Each row is a point on a landscape with many valleys, with its height.
From any point a ball rolls to the lowest of the 6 points nearest to it. It stops when none of these is lower. Distance is the straight distance between rows; heights are no part of it.
K_966 (h 379): [161 142 124 229 108 121 164 124 127 117 125 135 145 173 129  75 177 158
  79 131 180 124 114 107]
K_103 (h 429): [133 125 159 120 158 114 158 142 112 164 128 170 125 154 119 142 109 174
 177 142 108 148 180 103]
K_605 (h 389): [123 102 109  74 152 146 116 118 117 161 153 132 135  92 129 158 120 135
 123  88  74 133 125 127]
K_36 (h 430): [110 153 109 203  87  95 122  98 122  76 122  84 156 118 134  99 140  70
  64 140 170 122  95 133]
K_48 (h 356): [123  97 118  65 141 128  92 131 155 135 113  99 145 106 154 126 129  94
 129  86  52 118  80 144]
K_213 (h 498): [104 117 108 109 102 155  71 124  98 124 138  94 188 153 156 142 132 113
  86 135 124 126 130 123]
K_338 (h 305): [150 117 134 140 120 132 102 158 153 106 107 152  95 105  95 124 127 120
 162  86 135 107  97 110]
K_53 (h 472): [149  91 138 134 130 144 138 146 126 133 128 153 145 159 133 124 135 149
 140 108 133 132 143 116]
K_981 (h 272): [164 132 119 195  98 119 103 135 160  75 113 108 134 138 123  85 159  89
 119 110 184 108  84 102]
K_917 (h 373): [140 164 135  89 175  93 166 120 136 134 142 121  95  78 110  99 127  97
  94 120  70 145 109 152]
K_331 (h 445): [112 137 134 153  65 141  78 153 125  82 107  68 202 162 128 119 153  72
  94 144 162 115  94  96]
K_361 (h 495): [150  73 143  41 174 130 135 152 152 165 106 127 113  96 129 139 151 114
 155  87  36 144  88 138]
K_80 (h 537): [ 94 135  92 107  96 142  78 120 128  99 147 103 146 109 147 155 107 103
 111 132 144  97 137 140]
K_713 (h 328): [177  85 126 195 106 126 109 145 144 109  98 154 149 168 126 102 170 119
 148  81 160 149  76  86]
K_578 (h 278): [112 162 106 223 137  86 104  98 121 171 153 166 107 110 158 120 167 172
 176 114 188 141 127  95]
K_173 (h 382): [144 132 141  72 149 136 194 124 155 130 117 134  77 135 100 114 103 130
 161 166  87 156 101 150]
K_968 (h 597): [112 165  98 171  99 133 138 101 117  99 152  97 143 125 137 118 113 107
  45 129 146 121 140 137]
K_38 (h 358): [147 142 119 143 161 128 148 106 123 152 172 144 125 112 120 107 144 148
 100 116 115 144 129 124]
K_598 (h 473): [152 134 140 157 141 114 128 122 119 145 129 167 121 121  93 113 144 160
 172 119 145 134 144  91]
K_467 (h 587): [124 140 157  65 134 131 222 125 112 161 131 115 104 121 124 133 106 139
  95 150  76 142 149 176]
K_448 (h 319): [138 102  98 104 141 139 111 125 126 136 144 137 153 132 139 141 127 123
 116  96  95 130 118 124]
K_391 (h 484): [101 163 146  77 172  82 202 122 130 100 113 112  93  72 119 116 103  98
  91 139  67 155 140 173]
K_328 (h 549): [107 115 116  53 157 160 105 110 117 160 157 164 103  59 117 181  96 160
 158 115  74 117 163 124]
K_613 (h 421): [153 133 107 137 167 122 209  90 174 124 111 166  66 146  88  74  68 144
 191 180 111 128 104 147]
K_441 (h 425): [ 95 178  87 172 114 132 107 103 120 120 171 141  85  90 128 152 119 161
 144 145 190  85 161 110]
K_776 (h 298): [180 108 145 180 109 113 124 153 186  79  97 115 130 136 119  83 166  89
 129  98 163 120  63 104]
K_826 (h 485): [147 169 124 221 122 103 138 116 131 117 146 157 118 132  95  84 141 152
 147 137 196 110 135 101]
K_395 (h 343): [ 81 147 123 120  86 131  37 126 118 105 108  70 168 123 136 135 181  63
 121 128 137  98  69 107]
K_559 (h 494): [104 142  86 218 156 110  75  98  97 171 139 137 129 122 175 136 178 146
 102 137 179 155 115 105]
K_470 (h 544): [121 163 141 102 143 131 214 116 129 133 117 136  94 137  91 105  77 146
 142 199 106 125 158 152]
K_869 (h 366): [182  86 166  73 164 129 177 131 155 152  90 144  86 144 108  99 141 113
 188 132  88 175  74 140]
K_117 (h 441): [164 113 164  74 179  79 193 132 148 151 112 105  94 114 132  88 141 109
 127 137  68 179  74 164]
K_957 (h 542): [107 141 118 169  90 146 106 140 130  86 135 138 137 165 139 139 120 148
 117 128 207 110 144  95]
K_282 (h 392): [ 98 132 105  62 156 116 108 105 130 117 160  88 148  73 149 130 105  90
 101  94  47 101 125 159]
K_907 (h 420): [129 179 131  99 170 118 157 104 146 130 147 157  72  79  85 113  98 115
 144 148  95 136 106 133]
K_74 (h 661): [134 173 137 214 121 101 162 121 122 124 147 146 129 170 100  91 126 186
 115 144 185 110 156 110]
K_623 (h 414): [140  97 178  92 163  81 152 146 163  66  61  85  88  96 123  84 139  90
 126 138  84 143 103 160]
K_89 (h 547): [162 136 161 177 107 135 136 159 142 103 107 162 130 174  87 104 134 164
 166 138 194 109 156  99]
K_164 (h 453): [ 61 122 116 180 132 151  10 126  89 168 101 127 126 116 150 198 136 130
 166 122 159 114 128 113]
K_337 (h 434): [126 118 113 132 109 129 143 117 132 115 134 102 155 139 146 108 130 106
  63 119 104 123 118 152]
K_834 (h 529): [ 41 162  68 198 141 133  34 118 101 130 132 143 112  81 135 187 162 116
 124 190 188  81 132 112]
K_472 (h 267): [180 136 162 166 135 104 169 141 149 102  92 140  99 142  84  77 142 107
 119 154 145 117  93 130]
K_809 (h 184): [129 138 102 118 149 130 152 106 113 133 181 125 150 119 161 130 118 139
  67 128  92 130 160 149]
K_632 (h 761): [ 92 165 123 106 138 146 108 142 119 142 176 151 124 121 151 188  90 178
 151 110 135 109 215 113]
K_738 (h 432): [ 74 151  96 133 108 133  49 105  84 140 130  84 166  93 145 150 168  86
  92 163 160  95  94 120]
K_415 (h 360): [146 100 158  76 157 137 191 125 112 187 118 162 126 160 116 119 124 170
 170 146  99 173 148 136]
K_386 (h 454): [140 127 132 223 131  99  98 103 119 160 127 159 135 136 173 108 177 155
 162  93 163 167 119  83]
K_807 (h 575): [106 120 135 127  91 142  55 143  75 146 105  89 190 151 124 154 159 119
 108 136 162 112 114  96]
K_163 (h 488): [111 167 124  59 179 128 142 117 143 133 164 141  74  50 106 148  96 113
 131 123  70 129 125 140]
K_931 (h 433): [ 79 106 104 122 123 153  35 116  92 153  98 110 142 123 131 174 141 125
 158 114 138 116  95 117]
K_416 (h 543): [178  81 156 178 117 125 130 151 127 156 107 159 154 194 159 110 168 147
 161 101 141 171 145 111]
K_884 (h 378): [140 160 130 109 146 129 146 109 148 113 136 173  62 107  76 115  89 123
 186 160 103 128 114 124]
K_99 (h 395): [144 127  89 162 137 109 111 103 119 149 146 130 143 129 161 125 160 142
 111 105 150 148  96 116]
K_369 (h 303): [ 82 136 112 113  87 141  43 124 162  84  98  83 117 108 126 140 130  78
 152 107 136  78  85 120]
K_792 (h 482): [158  99 152 122 116 137 158 158 137 119 120 127 135 155 132 121 126 121
 102 129 129 115 148 147]
K_666 (h 217): [161  85 154  76 114 138 206 106 167 138  85 150  78 189  94 108  75 166
 226 164 138 161 126 164]
K_107 (h 380): [135 121 160  68 158 110 135 156 171  77 108 106  86  71 114 113 119  88
 153 127  87 119 122 145]
K_387 (h 554): [ 89 126 140 163  88 155  43 166  89 138 114 128 149 170 181 188 114 135
 166 107 154 145 165  99]
K_769 (h 517): [ 90 129 106 119  85 172  53 141 113 105 127 118 143 140 140 179 107 130
 144 132 181  95 151 112]
K_787 (h 361): [ 94 144  68 166 132 127  80 102 110 133 163 112 118  85 152 144 143 123
 122 150 167 106 106 119]
K_693 (h 609): [109 107 161  56 124 117 176 160 149  94 109  89 122 121 145 138 101  86
  95 129  83 117 165 186]
K_504 (h 277): [108 160 110  88 136 146 140 113 115 138 187 136 121  71 115 168  78 143
 105 117 101  94 179 138]
K_269 (h 404): [162 138 131 215 147  97 130 111 130 150 134 170 123 115 116  88 165 163
 165 100 180 139 108  87]
K_220 (h 471): [128 123 152 100 114 121 150 158 164  92 120 110 112 109 127 120 121  85
 101 119 106 103 133 162]
K_995 (h 578): [ 99 122 127  91  86 159  88 136 120  98 127  95 177 153 139 144 107  82
  86 142 131 106 148 152]
K_281 (h 363): [165  96 164 100 123 145 142 158 149 113 100 165 105 136  82 145 117 136
 190 141 135 110 147 130]
K_225 (h 461): [ 76 103 127 179 111 147  26 120  69 153  89  88 146 132 117 193 175 113
 162 122 167 112  96 105]
K_574 (h 657): [100 151 155  54 137 133 179 139 137 111 138 122  94  88 107 162  75 113
  90 151  72 106 181 174]
K_116 (h 312): [140 114  96 181 105 139  86 127 143 117 115 130 127 129 134 119 152 114
 128 103 178 130  80  97]
K_899 (h 658): [124 158 145 220  99 119  96 132 130 145 133 157 149 187 173 128 139 153
 156 115 204 150 175  97]
K_283 (h 527): [166  90 132 161 136 134 100 139 120 156 104 166 136 114 130 132 160 130
 173  68 115 150 109 103]
K_278 (h 607): [ 97 141 121  67 153 133 168 108 129 130 164 104 125  73 131 160 100 105
  78 125  53 119 170 177]
K_436 (h 350): [121 110 111 192 105 131  62 122 115 119 111 129 155 159 156 130 167 134
 128 113 186 148  88  90]
K_5 (h 100): [109 153 101 141 132 113 111 101 136 121 158 128  94  48 125 143 115 117
 123 120 150  95 120 124]
K_757 (h 562): [105 151 128  39 149 164 127 143 143 121 148 155  70  59  77 187  77 110
 164 133  88  96 161 127]
K_909 (h 737): [103 153 113 141 106 132  91 126  79 129 152  85 189 139 169 125 122 130
  61 159 153 132 146 127]
K_202 (h 492): [ 58 124 112 151  96 139  26 124  92 136 106  94 151 110 122 185 157 112
 143 155 189  91 112 101]
K_350 (h 762): [ 81 129 134  63 120 117 149 134 138  89 137  95 135 105 143 159  84  92
  90 119  64 102 185 186]
K_482 (h 280): [ 98 156  95 169 102 125  78 110 148  99 126 108 117  91 132 126 132  80
 132 127 171  85  84 125]
K_183 (h 431): [152 150 128  93 187 108 201  95 134 164 133 147  90 118 109  82 130 125
 138 151  65 175  81 141]
K_243 (h 489): [122 101 109  93 129 149  83 136 124 149 125 153 115  94 111 173 117 139
 171  84 102 121 142 111]
K_437 (h 530): [143 167 140 149 137 116 182 118 121 139 114 154 105 152  81  91  98 154
 144 185 137 126 141 115]
K_593 (h 263): [114 134  98  43 174 134 130 104 122 168 179 130 115  44 140 172  95 120
 110 106  48 116 138 135]
K_502 (h 418): [127 123 104 101 117 152  95 130 129 115 136 127 136 103 123 149 112 124
 128 103 115  90 124 125]
K_505 (h 818): [ 75 182 110 186 129 129  90 134  88 159 167 112 166 167 182 165 130 158
 105 152 208 139 176 121]
K_893 (h 711): [ 82 169 106 163 100 131  99 127 118 119 162 128 128 151 152 153 113 168
 122 143 203 115 181 117]
K_148 (h 410): [ 92 122  97 214 128 132  44 106  97 152 116 134 116 119 159 168 146 137
 159 113 180 132 107  91]
K_31 (h 413): [143 123 148 122 173 116 151 105 111 179 132 176 115 105 116 129 122 166
 177 121  89 163 147 109]
K_988 (h 397): [136 106 138  54 175 145 136 120 122 176 135 172 100  88 109 148 126 159
 172 117  63 152 129 123]
K_770 (h 335): [104  99 147  47 152 119 121 160 161  73 103  83 130  94 145 121 131  86
 144 116  58 105 127 161]
K_928 (h 632): [112 144 111 140  93 149 114 139 148  89 162 131 112 117 115 150 100 147
 126 126 171  81 180 126]
K_364 (h 635): [ 89 148 105  91  96 132  84 102 106 115 159  88 171 115 149 143 118  83
  77 140 115 110 123 143]
K_943 (h 505): [137 147 179 136 105  94 218 133 141 104  83 103 111 137 128 105 132 110
  74 139 124 135 136 184]
K_17 (h 271): [138 113 153  82 159 132 196 112 142 157 110 152  93 174 106 126  62 179
 207 170 116 167 152 134]
K_490 (h 608): [ 94 145 110 169 132 123  71 118 107 158 151 130 146 147 181 154 141 157
 121 128 168 156 145 105]
K_614 (h 384): [162 120 149  92 129 122 165 144 151 130 125 117 132 118 120 112 130 107
 109 128 105 127 118 154]
K_268 (h 518): [107 110  89  63 146 159  98 119 107 148 167 131 150 110 162 175 114 137
 120 117  87 132 149 134]
K_735 (h 451): [160 166 134 130 165  98 180 103 173 111 113 157  62 136  85  69 112  92
 163 165  89 153  76 143]
K_382 (h 321): [120 140 108 179  81 134  64 132 140  82 108  91 151 137 139 114 152  78
 116 133 182 102  75  94]
K_955 (h 460): [ 99 132  82 131 121 127  83  88 119 138 149 105 130  84 153 129 133 102
 103 128 121 114  91 123]
K_709 (h 629): [135 142 112 154 136 125 161 131 106 129 152 135 150 161 141 110 137 172
  64 136 126 131 155 135]
K_952 (h 388): [174  87 165 126 114 133 180 150 140 137  96 144 109 168  96 106 146 144
 148 134 144 144 126 146]
K_475 (h 580): [138 118 158 205  91 135  79 165 124 145 110 156 146 185 179 138 142 137
 173 100 167 166 162  86]
K_823 (h 72): [ 76 127 125  53 172  96 110 121 155  70 124  75 133  60 133 128 114  79
 125 111  57 108 151 161]
K_378 (h 545): [100  83 109  79 117 166  83 143 113 138 118 151 140 132 144 206  99 151
 178  94 105 117 180 114]
K_975 (h 333): [166 113 162  96 131 120 145 158 172 101  87 132  83 118 100 105 144  98
 165 142 114 131  83 136]
K_879 (h 325): [111 125 135  78 169 107 144 135 146 105 138 101 119  72 135 125 122  81
  98 111  57 124 131 166]
K_611 (h 561): [117  92 122  70 102 152 111 157 144 118 129 108 142 142 126 164 111 101
 123 119  95 101 151 144]
K_883 (h 307): [173 150 134 197 123  90 146 123 155  90 125 108 118 107 118  61 157  80
  98 104 138 135  78 120]
K_802 (h 375): [132 141 104 186 109 115 107 121 129 114 140 146 105 102 111 123 147 146
 137 109 193 100 113  99]
K_552 (h 351): [179  78 161  92 160 124 175 129 122 174 104 162 110 153 102  98 140 145
 193 133 104 178  99 125]
K_545 (h 449): [145 128 154 102 154 119 215 119 114 178 116 148 117 159 106 102 118 172
 144 163 108 158 135 138]
K_180 (h 345): [164 119 122 187 124 114 127 117 130 135 140 146 138 132 130  88 168 141
 123  99 153 138 100 116]
K_479 (h 161): [ 97 112 113  71 109 149 112 129 105 120 146  92 194 147 158 139 111  97
  58 133  77 124 151 156]
K_240 (h 483): [ 61 116 127 150 115 145  26 121  76 179 110 122 149 121 180 204 138 126
 164 127 148 129 145 105]
K_888 (h 302): [184  88 142 147 143 114 152 146 147 120 109 133 131 137 123  80 164 117
 131 111 127 148  77 137]
K_120 (h 206): [135 154 116 188 118 131 129 125 114 109 157 121 143 152 154 106 135 151
  76 129 167 125 140 118]
K_9 (h 630): [ 96 149 101 103 121 141 116 110  80 135 167  96 182 144 166 143 116 119
  46 149 104 138 150 144]
K_351 (h 515): [160 142 152 103 151 116 237 113 101 171 124 108 128 137 138  88 127 147
  79 140  87 152 124 166]
K_758 (h 551): [114  90 112  25 154 152 117 147 127 147 132 123 141  94 132 177 101 118
 126 111  48 113 148 142]
K_23 (h 462): [ 89 123  90 152 119 141  60 103 113 133 129 138 110 101 148 178 134 150
 142 115 171 112 139 111]
K_891 (h 674): [114 160 133 113 150 135 138 147 114 147 173 154 128 122 123 159  98 187
 135 126 126 117 204 121]
K_208 (h 275): [136 105 162  46 133 160 156 161 155 121 109 148  83 132  80 149  92 135
 173 152 108 122 152 150]
K_737 (h 571): [118 148 149  64 154 147 192 119 120 155 138 154  99 132 102 151  83 161
 154 172  90 129 173 147]
K_672 (h 444): [130 146 161  91 151  77 209 104 154 105  84 111  69 116 113  78 114 116
 129 147  76 166 111 175]
K_592 (h 606): [ 84 160  80 180 111 131  76 116  99 126 171 106 127 118 147 158 127 144
 103 163 203 106 155 122]
K_688 (h 665): [ 98 134 147 113  75 141  55 137  72 141 144  65 227 139 138 153 174 118
  70 135 147 107 138 116]
K_235 (h 334): [143 101 149  83 142 142 163 135 158 122 105 166  78 146  71 127 109 130
 205 153 127 152 111 137]
K_182 (h 511): [ 78 173  94 152 100 103 102  82 134  81 148  77 145  99 137 130 127  67
  78 124 148 124 127 148]
K_540 (h 385): [118 164 123 123 146  95 154 112 138  97 136 112 117  78 123 111 117  89
  74 109 100 115 143 162]
K_881 (h 552): [112 118 111  63 146 145 155 129 118 140 162 103 162 126 160 151 107 112
  73 122  55 128 158 170]
K_345 (h 502): [111 137 133  74 119 155 137 156 138 102 147 134 112  95  99 167  79 116
 127 142 115  81 183 145]
K_122 (h 819): [154 171 149 209 104  98 218 122 110 121 108 135 122 155 106  75 136 148
  73 165 156 115 140 134]
K_940 (h 398): [ 99  94 101 160 104 150  40 132 107 126 112 130 131 130 138 161 139 129
 163  98 160 123 100  89]
K_430 (h 500): [ 80 152 122 110  91 109  94 113 140  70 122  76 163 125 130 142 105  65
  85 130 116 105 141 157]
K_897 (h 355): [151 137 160 112 133 125 178 130 138 117 122 143 108 131  97 109 116 140
 128 160 121 131 145 141]
K_983 (h 534): [101 104 105  59 141 150 118 125 144 111 149 102 150  94 140 154 105  87
 111  99  66  99 142 166]
K_595 (h 687): [121 136 121 106 111 144 156 136 128 100 160 115 133 120 124 144 101 121
  87 133 131  95 176 154]
K_211 (h 493): [134 165 151  92 147 104 240  96 120 143 113 114  87 132 127  89 114 130
 108 167  70 169 109 181]
K_471 (h 620): [129 159 145 146 170 114 176 120 110 175 153 162 143 156 132 121 125 185
 133 138 125 134 177 122]
K_489 (h 344): [158 145 141 124 136 133 134 131 147 115 108 173  80 123  57 102 121 125
 184 147 149 116 107 106]
K_44 (h 399): [142 163 123 142 135 121 147 123 120 133 153 156 117 100  95 112 122 170
 149 132 137 115 132 104]
K_941 (h 109): [105 128 111 149  96 148  79 148 112 114 119 127 163 157 149 147 119 144
 115 124 183 125 142  99]
K_589 (h 377): [129 141 130 132 200 126 209  94 128 167 122 172 102 159 126  98  67 182
 197 171 106 162 129 119]
K_542 (h 320): [156  79 175  87 143 144 180 148 119 161 102 165 122 165 105 123 124 156
 190 136 114 166 142 141]
K_984 (h 526): [116 150 102 149 112 115  95 101 109 122 145  87 160 118 161 109 136  95
  75 129 129 134 101 135]
K_594 (h 662): [131 145 150 179 112 118 110 142 127 170 144 157 146 174 168 146 126 167
 169  98 151 151 191 105]
K_193 (h 721): [ 83 161 118 133 127 138  77 134 123 169 166 141 136 137 170 190 102 166
 145 119 161 136 194 119]
K_203 (h 751): [ 78 162  95 123 135 133  71 123  87 159 167 103 157 126 178 164 122 158
  99 150 150 134 158 118]
K_820 (h 419): [105 176 110 128 124 137 122 125 124 116 174 142  92  73  98 159  98 160
 152 138 159  89 180 105]
K_836 (h 327): [148 111 136  95 151 149 108 150 149 131 102 163  92  99  71 134 129 123
 186 111 115 127 104 115]
K_138 (h 324): [162  97 122 179 126 123 111 130 112 137 114 121 191 174 158  86 169 123
  78 112 137 171  70 108]
K_669 (h 426): [124  78 118  46 145 141  95 144 142 130 118 119 122 101 127 158 123 104
 151  90  68 106 124 143]
K_630 (h 416): [142 132 110 206 120 110 115 110  99 154 145 124 166 166 171  99 160 157
  94 112 169 174 112 104]
K_857 (h 541): [102 166 108 145 117 119 133 116 122  88 158 112 128  97 127 128  98  87
  71 117 130 104 154 155]
K_852 (h 459): [132 113 118 197  92 154  62 148 123  98 114 141 149 180 142 137 143 134
 138 112 203 132 130  87]
K_627 (h 622): [ 92 148 113 152  95 143  88 136  94 114 142  98 160 139 144 138 117 126
  74 150 173 120 139 108]
K_40 (h 113): [153 169 138 144 134 105 167 132 133 110 125 138 106 104  88  97 128 115
 104 149 121 122 115 141]
K_871 (h 368): [136 146  97 203 105 115 139 101 129 101 148 115 134 133 133 102 135 112
  71 115 160 126 100 127]
K_273 (h 349): [184  66 152 144 122 122 181 139 131 135 111 111 160 185 149  92 176 149
  98 111 131 160  99 142]
K_963 (h 480): [ 88 120  85  98 139 146  41  92 101 157 133 110 141 111 150 165 135 125
 130 114 118 123 102 121]
K_519 (h 412): [162 152 147 149 172 105 163 108 118 154 134 173 118 135  97  81 123 158
 160 154 119 154 116 100]
K_372 (h 499): [122 151 133  79 178 149 152 116 120 159 153 180  91  90  88 149  99 159
 174 147  96 141 152 113]
K_656 (h 531): [ 85 146  86  89 125 137  96 102 130 116 164 105 135  69 146 161 100  91
 118 115 101  99 131 134]
K_759 (h 300): [171 101 135 120 147 118 125 155 155 131 105 142 105 112 102 115 143 118
 133  92 108 127  77 124]
K_165 (h 308): [177 144 111 226 115 117 138 120 148 107 131 134 129 155 127  73 173 121
  96 113 188 134  71 109]
K_628 (h 447): [151  75 138 160  90 130 137 150 146  92  97  93 177 194 139 106 158  94
  82 121 145 124  90 139]
K_34 (h 458): [ 89 144 139 137  49 155  47 148 115 100 105  78 180 144 127 149 153  88
 115 140 177  91  99 100]
K_95 (h 268): [148 113 126 142 121 121 116 148 165  98 111 122 139 119 138 110 146  89
 122 104 119 109  81 126]
K_639 (h 577): [ 72 141 134 153 108 137  37 144  88 156 121 103 174 141 169 184 121 149
 129 153 181 117 159 103]
K_324 (h 352): [171 115 136 110 163 139 160 123 147 141 105 193  67 142  82 104 120 140
 215 156 104 159 102 105]
K_433 (h 359): [166  86 156  85 163 137 149 120 127 160  94 184 102 122 100 123 141 144
 197 120  82 179 102 116]
K_130 (h 540): [146 119 141 213 109 117 119 137 129 131 120 158 163 203 161 107 159 151
 145 102 183 168 137  91]
K_231 (h 798): [ 79 161  91 133 140 137  94 121 116 157 184 126 133 113 167 178 116 173
 116 129 160 116 192 125]
K_362 (h 481): [110  87 137  42 107 158 137 182 160 104 124 123 119 106 107 174  88 115
 143 124  98  84 174 157]
K_143 (h 512): [132 149 130  65 159 140 199 102 115 156 154 143 114 104 114 129 106 141
 111 143  74 131 155 138]
K_524 (h 241): [106 120 125 113 128 122  79 129 174  60 101  70 143 108 140 105 141  63
 136  99  83 105 112 136]
K_786 (h 297): [148 139 185 107  96 105 209 132 160 106  72  99  89 163 112  90 109 120
 133 175 121 135 109 179]
K_379 (h 508): [102 136 115 161  95 124  65 113  83 145 124  76 193 117 146 129 173 109
  88 145 172 117  79 104]
K_157 (h 341): [134 117 112 140 118 150  95 133 140 101 120 122 145 140 126 136 129 113
 128 114 146 107 110 119]
K_918 (h 448): [111 151  81 214 121 115  97 107 120 121 153 119 107 107 140 113 152 132
 122 144 207 113 109 105]
K_454 (h 470): [112 146  87 186 121 114  90  94 104 133 154 101 150 102 157 120 156  97
  76 155 180 126  87 120]
K_866 (h 304): [151  82 119  96 144 113 140 131 159 131 115 104 150 121 147 109 166  95
 104  93  84 141  84 144]
K_91 (h 440): [142  94 159  44 147 113 156 154 156 124 102  90 114 113 136 134 129 107
 123 116  70 137 114 167]
K_43 (h 446): [175 109 189 105 110 106 217 143 133 142  94 112 125 158 125  93 138 145
 106 141 108 147  94 179]
K_347 (h 553): [162 105 150 181  88 141 136 159 145  86 112 132 130 170 113 108 140 132
 122 128 178 104 140 115]
K_168 (h 108): [167 129 173  88  94 128 200 138 175 114  70 117  72 169  89  94 105 129
 172 159 124 155 104 166]
K_953 (h 417): [137 124 167  36 130 145 204 135 137 136 117 117  86 143 109 136  96 129
 144 167  91 137 144 167]
K_323 (h 357): [142 113 122 151  96 146  96 151 154  88 101 143 119 119  95 140 136 126
 159 107 175  98 124 110]
K_92 (h 497): [100 133  70 160 151 127  71  89  94 166 146 127 135  99 169 147 150 138
 115 132 137 139 116 110]
K_915 (h 181): [183 121 122 136 169  97 175 109 111 154 153 136 124 124 138  85 165 149
  89 116  97 156  91 138]
K_272 (h 354): [122  75 127 107 112 156 100 156 103 134 123 137 178 180 157 148 133 130
 131 106 116 143 162 120]
K_898 (h 403): [170  72 170  47 134 132 187 146 147 160 109  98 108 143 132 121 136 128
 145 114  93 169  90 172]
K_481 (h 463): [122 172 137 135 119 125 170 120 126 102 146 124 103  92 101 121  99 118
 102 148 119 110 158 148]
K_498 (h 219): [151  72 107 133 112 147  91 134 127 129 108 130 183 166 144 129 155 125
 122  92 118 148 105 108]
K_741 (h 532): [157 125 144 189 138 106 157 132 119 145 148 144 168 192 164 101 168 175
 100 116 139 163 154 125]
K_478 (h 422): [151 111 169 138 127 139 138 156 135 131 108 168 114 161  96 125 118 170
 190 129 143 120 162 111]
K_263 (h 383): [147  94 141  75 154 130 165 143 120 171 140 151 139 132 122 152 133 165
 134 116  92 155 169 133]
K_721 (h 475): [144 108 131 124 123 147 139 149 134 111 133 155 123 144 104 128 132 149
 144 125 143 117 153 119]
K_485 (h 218): [135 114 113 156 123 131  92 141 105 126 129 108 184 175 160 120 151 122
  74 131 156 150 100 108]
K_380 (h 289): [ 92 126 108 104 108 126  72 127 139  96 113  78 149 115 141 128 132  70
 141 103 103 103  94 127]
K_55 (h 576): [112 124 136  36 132 159 144 139 121 117 150 152 102  94  95 187  80 135
 136 145  94 104 191 141]
K_233 (h 151): [141 132 176 173 163  97 174 142 116 173 118 176 140 178 119  96 104 175
 191 162 141 151 158  96]
K_880 (h 82): [132 169 128 165 102 135 159 138 122 105 150 138 112 140 109 122 113 175
 113 137 176  95 181 123]
K_861 (h 516): [181  98 161 176 120 112 142 151 126 146 101 172 136 163 115 101 156 159
 173 117 155 152 127  87]
K_185 (h 625): [144 171 121 222 126 102 130 114 121 160 165 141 145 176 158 102 152 170
 132 110 174 148 164 110]
K_685 (h 501): [ 93 144 113 190 111 126  67 128 113 130 140 138 132 147 158 160 132 162
 133 126 192 130 157 104]
K_142 (h 342): [161 133 103 210 106 107 124 112 115 123 142 107 164 156 151  71 177 117
  55 125 159 158  73 118]
K_293 (h 442): [160  90 154  95 142 114 196 145 126 154 124 117 130 144 138 106 144 127
  97 120  88 147 119 163]
K_538 (h 364): [176 102 135 199 102 121 138 133 133 100 104 117 172 188 144  83 167 109
  73 114 157 151  83 113]
K_665 (h 439): [149 129 144  94 166 129 204 108 113 172 149 130 125 114 125 123 131 154
  84 141  76 158 133 147]
K_250 (h 381): [145 139 110  84 185 127 160  89 154 159 127 178  79 116  83 110  96 134
 210 169  74 146  96 132]
K_69 (h 362): [172 115 146 220  99 116 172 140 153  81 101 125 144 171 117  76 161 120
  86 131 177 123 102 125]
K_341 (h 387): [167 119 166 155 100 124 158 166 166  83  90 118 126 157 118 104 133 102
 106 116 146 109 109 145]
K_806 (h 253): [148  66 156  82 140 151 136 161 119 164 104 163 126 133 122 158 124 153
 186 116  88 154 164 125]
K_811 (h 810): [111 149 110 105 160 124 114 110 110 178 176 149 123  92 154 175 118 185
 160 106 101 134 179 116]
K_452 (h 322): [140  79 120 101 109 142 137 143 124 127 117 112 176 161 158 119 146  97
  99 115 101 133 119 144]
K_35 (h 528): [106 136 106  89 124 150  86 135 145 118 143 146  87  50  88 180 114 132
 175 107 134  81 131 122]
K_22 (h 386): [121 114 115 116 101 151  84 141 134 100 126 100 169 153 143 133 130  98
 106 123 121 117 114 128]
K_285 (h 514): [164 125 157 165  96 102 207 133 148 105  82  94 143 166 136  87 150 112
  65 125 126 126 116 164]
K_149 (h 443): [166 108 174  85 134  95 218 116 146 145 101 103 101 142 131  80 129 118
 127 142  90 185  88 162]
K_782 (h 353): [132 133 140 127 129 132 196 117 140 124  95 159  79 178  85 108  53 171
 183 198 139 120 138 147]
K_18 (h 376): [171 105 143 236  94 118  92 148 145  98  90 170 107 148 110 111 169 137
 187  95 205 133  97  67]
K_982 (h 215): [152 120 115  75 183 116 146 115 123 168 152 144 127  86 128 130 125 136
 113  99  65 138 113 141]
K_50 (h 370): [129 114 139  66 131 146 125 166 156 107 129 135  94  96  98 146 105 105
 149 106 100  93 141 138]
K_155 (h 610): [147 144 131 188 115 118 149 139 134 117 145 150 134 158 114 103 140 165
 118 136 171 120 154 106]

Call two points neighbours if one is among the 6 nearest of the other. Go from one point of each pair to the other, from neighbour to neighbour, staying as low as possible. Name the highest point that can't be avoided.
K_208 / K_524 | K_235
K_806 / K_578 | K_802
K_806 / K_823 | K_770
K_40 / K_120 | K_871
K_5 / K_168 | K_975
K_40 / K_524 | K_888
K_5 / K_40 | K_369
K_806 / K_168 | K_542
K_809 / K_941 | K_38
